Each scene shows the same named points in several views. A view is turned or mirrored, shifted and resized as a whole, has a little noise and may leave points out.
(in the rows, 128 means zero)

Scene 1
View 1
(105): [150 115 144 107  54 108 156 146 131 108 112 106 127 176 168  93 141]
(112): [149 117 108 110   4  93 165 164 148 104  96 113 126 168 187  89 133]
(207): [175 115  82 138  45 135 142 169 184 134 172  91 144 163 220  89  58]
(29): [158 125 122 120  78 131 147 149 150 131 152  94 139 165 185  89  90]
(160): [175 110 175 116 121 144 126 114 119 119 158  75 126 192 162  98 131]
(140): [153 120 148 107  85 129 146 142 130 124 133 101 129 175 160  93 129]
(59): [158 127 120 118  98 147 140 158 162 152 174  86 141 160 191  89  68]
(148): [146 130 147 101 102 133 147 141 134 140 139  97 131 168 165  95 112]
(66): [131 144 167  89 124 137 157 134 118 146 128 101 127 162 146  95 121]
(210): [100 155 158  79 107 118 174 150 113 155  93 125 127 152 134  92 135]
(48): [122 147 134  91 105 133 163 157 142 165 132 109 131 153 160 100  96]
(193): [147 124 172  99  85 121 152 130 108 112 110 107 127 176 142  97 160]
(12): [101 154 183  66 124 119 167 135  95 152  89 125 117 160 122  93 148]
View 2
(140): [158 101 118 117 169 120  47 150 131 115 120 117 103  99  84  92 124]
(59): [179 131 145 156 169 120  65 138 134  77 117 111  83 144 119 134 101]
(148): [158 110 127 122 167 122  57 138 149 108 105 112  95 113  84  99 117]
(66): [156 100 116 102 162 121  55 145 144 104 113 103  91 102  84  88 130]
(193): [142  87 109  98 167 121  48 151 141 136 111 118 112  75  66  68 133]
(207): [200 124 137 188 189 115  63 154  92  86 143 131  99 153 148 145  89]
(112): [171  99 133 166 187 121  52 158 101 141 134 149 134 105 107 102 100]
(105): [165  88 113 130 179 118  51 160 113 138 129 132 123  89  90  86 120]
(48): [152 126 156 141 164 126  64 123 156 118  83 126 108 118  79 107 102]
(12): [121  99 141  95 160 131  55 130 179 152  60 119 117  72  37  66 122]
(210): [130 111 153 120 168 136  58 125 165 158  66 130 120  86  48  73 106]
View 3
(66): [100 132 116 150 109 116 116 172 106 107 116 118 110 139 119 119  96]
(29): [118 125  84 120 102 103  68 130 110  99  98 161 136 119 122 115 122]
(207): [133 126  50 103 104  96  45  93 109  84  79 199 159  96 123 104 139]
(112): [ 98 151 100  71  78  55  91 145 121 104 115 176 115 129 135 161 173]
(105): [ 91 127 112 109  87  80  97 159 113 110 115 155 120 134 128 159 145]
(193): [ 80 118 142 131  93  96 105 177 113 123 119 122 107 147 125 159 124]
(160): [ 88  85 137 170 113 129  68 160 109 119  87 121 143 128 105 145  97]
(48): [135 163  72 143 118 118 123 138  96  94 115 141 113 136 122  69  82]
(140): [ 97 119 110 137 100  97  87 156 112 110 112 139 125 133 118 141 121]
(12): [ 93 158 132 150 102 101 155 199 107 118 141 103  72 165 123 128  94]
(148): [106 126 105 139 108 112  94 152 105 108 106 138 116 133 119 118 104]
View 4
(105): [101 115 126 127 135 137 120 154 127 124 144 164 134 146 131 120 146]
(29): [ 90 141 137 139 124 133 113 144 124 117 134 148 145 142 133 157 142]
(112): [ 92 103 104 122 147 134 119 151 129 122 155 172 143 146 139 139 154]
(148): [ 99 147 148 132 117 131 115 143 123 115 140 143 132 143 127 127 140]
(59): [ 85 162 147 144 118 127 110 139 123 109 129 136 144 136 130 173 136]
(48): [ 92 158 143 130 117 121 107 126 133 104 156 140 132 136 134 130 149]
(160): [118 146 172 142 111 147 123 160 106 128 115 145 133 144 115 125 122]
(193): [114 125 143 124 121 141 120 151 119 122 143 155 123 146 123  93 141]
(210): [106 155 145 113 110 124 106 120 138 101 174 137 109 135 133  70 153]
(140): [ 97 149 149 136 121 131 115 145 121 116 136 145 137 140 127 138 137]
(66): [107 151 156 129 112 135 116 139 123 112 147 140 123 140 124 105 140]
(207): [ 73 140 127 143 133 127 112 151 126 117 125 155 161 142 137 199 140]
(12): [111 145 147 116 112 130 110 126 133 107 169 141 110 138 125  72 149]
View 5
(210): [146 127 145 130 113 105 100 148 135 131 133 111 143 111  98 149 115]
(140): [132 118 135 125 127 121 134 153 132 136 133 112 153 130 123 132 126]
(160): [124 124 161 114 131 124 137 149 130 150 134 122 156 146 134 105 133]
(148): [134 118 145 117 129 112 134 156 132 136 136 115 145 129 120 130 118]
(66): [139 123 157 119 123 111 118 152 133 138 133 115 146 126 112 129 121]
(48): [138 121 144 113 127 100 127 155 133 125 135 113 133 117 103 141 103]
(193): [138 124 142 137 118 125 112 149 132 141 134 111 161 129 120 135 139]
(29): [124 113 125 114 138 118 157 162 127 126 134 115 139 130 125 133 110]
(112): [134 109  92 150 129 137 145 164 130 121 129 100 156 114 125 159 126]
(12): [148 130 158 134 106 103  84 146 135 142 132 113 150 115 100 145 123]
(59): [120 112 144  90 150 109 173 161 129 128 134 122 129 140 128 112 102]
(207): [120 100 104 109 155 124 191 168 127 115 134 110 130 127 129 134  98]
(105): [134 115 118 142 126 131 131 157 132 132 131 110 157 124 124 144 130]

Which points are out of place in each view (at most two, in the order of its rows)? Write - if all are in place.
view 1 -> -
view 2 -> (66), (112)
view 3 -> (48)
view 4 -> (210), (140)
view 5 -> (59)
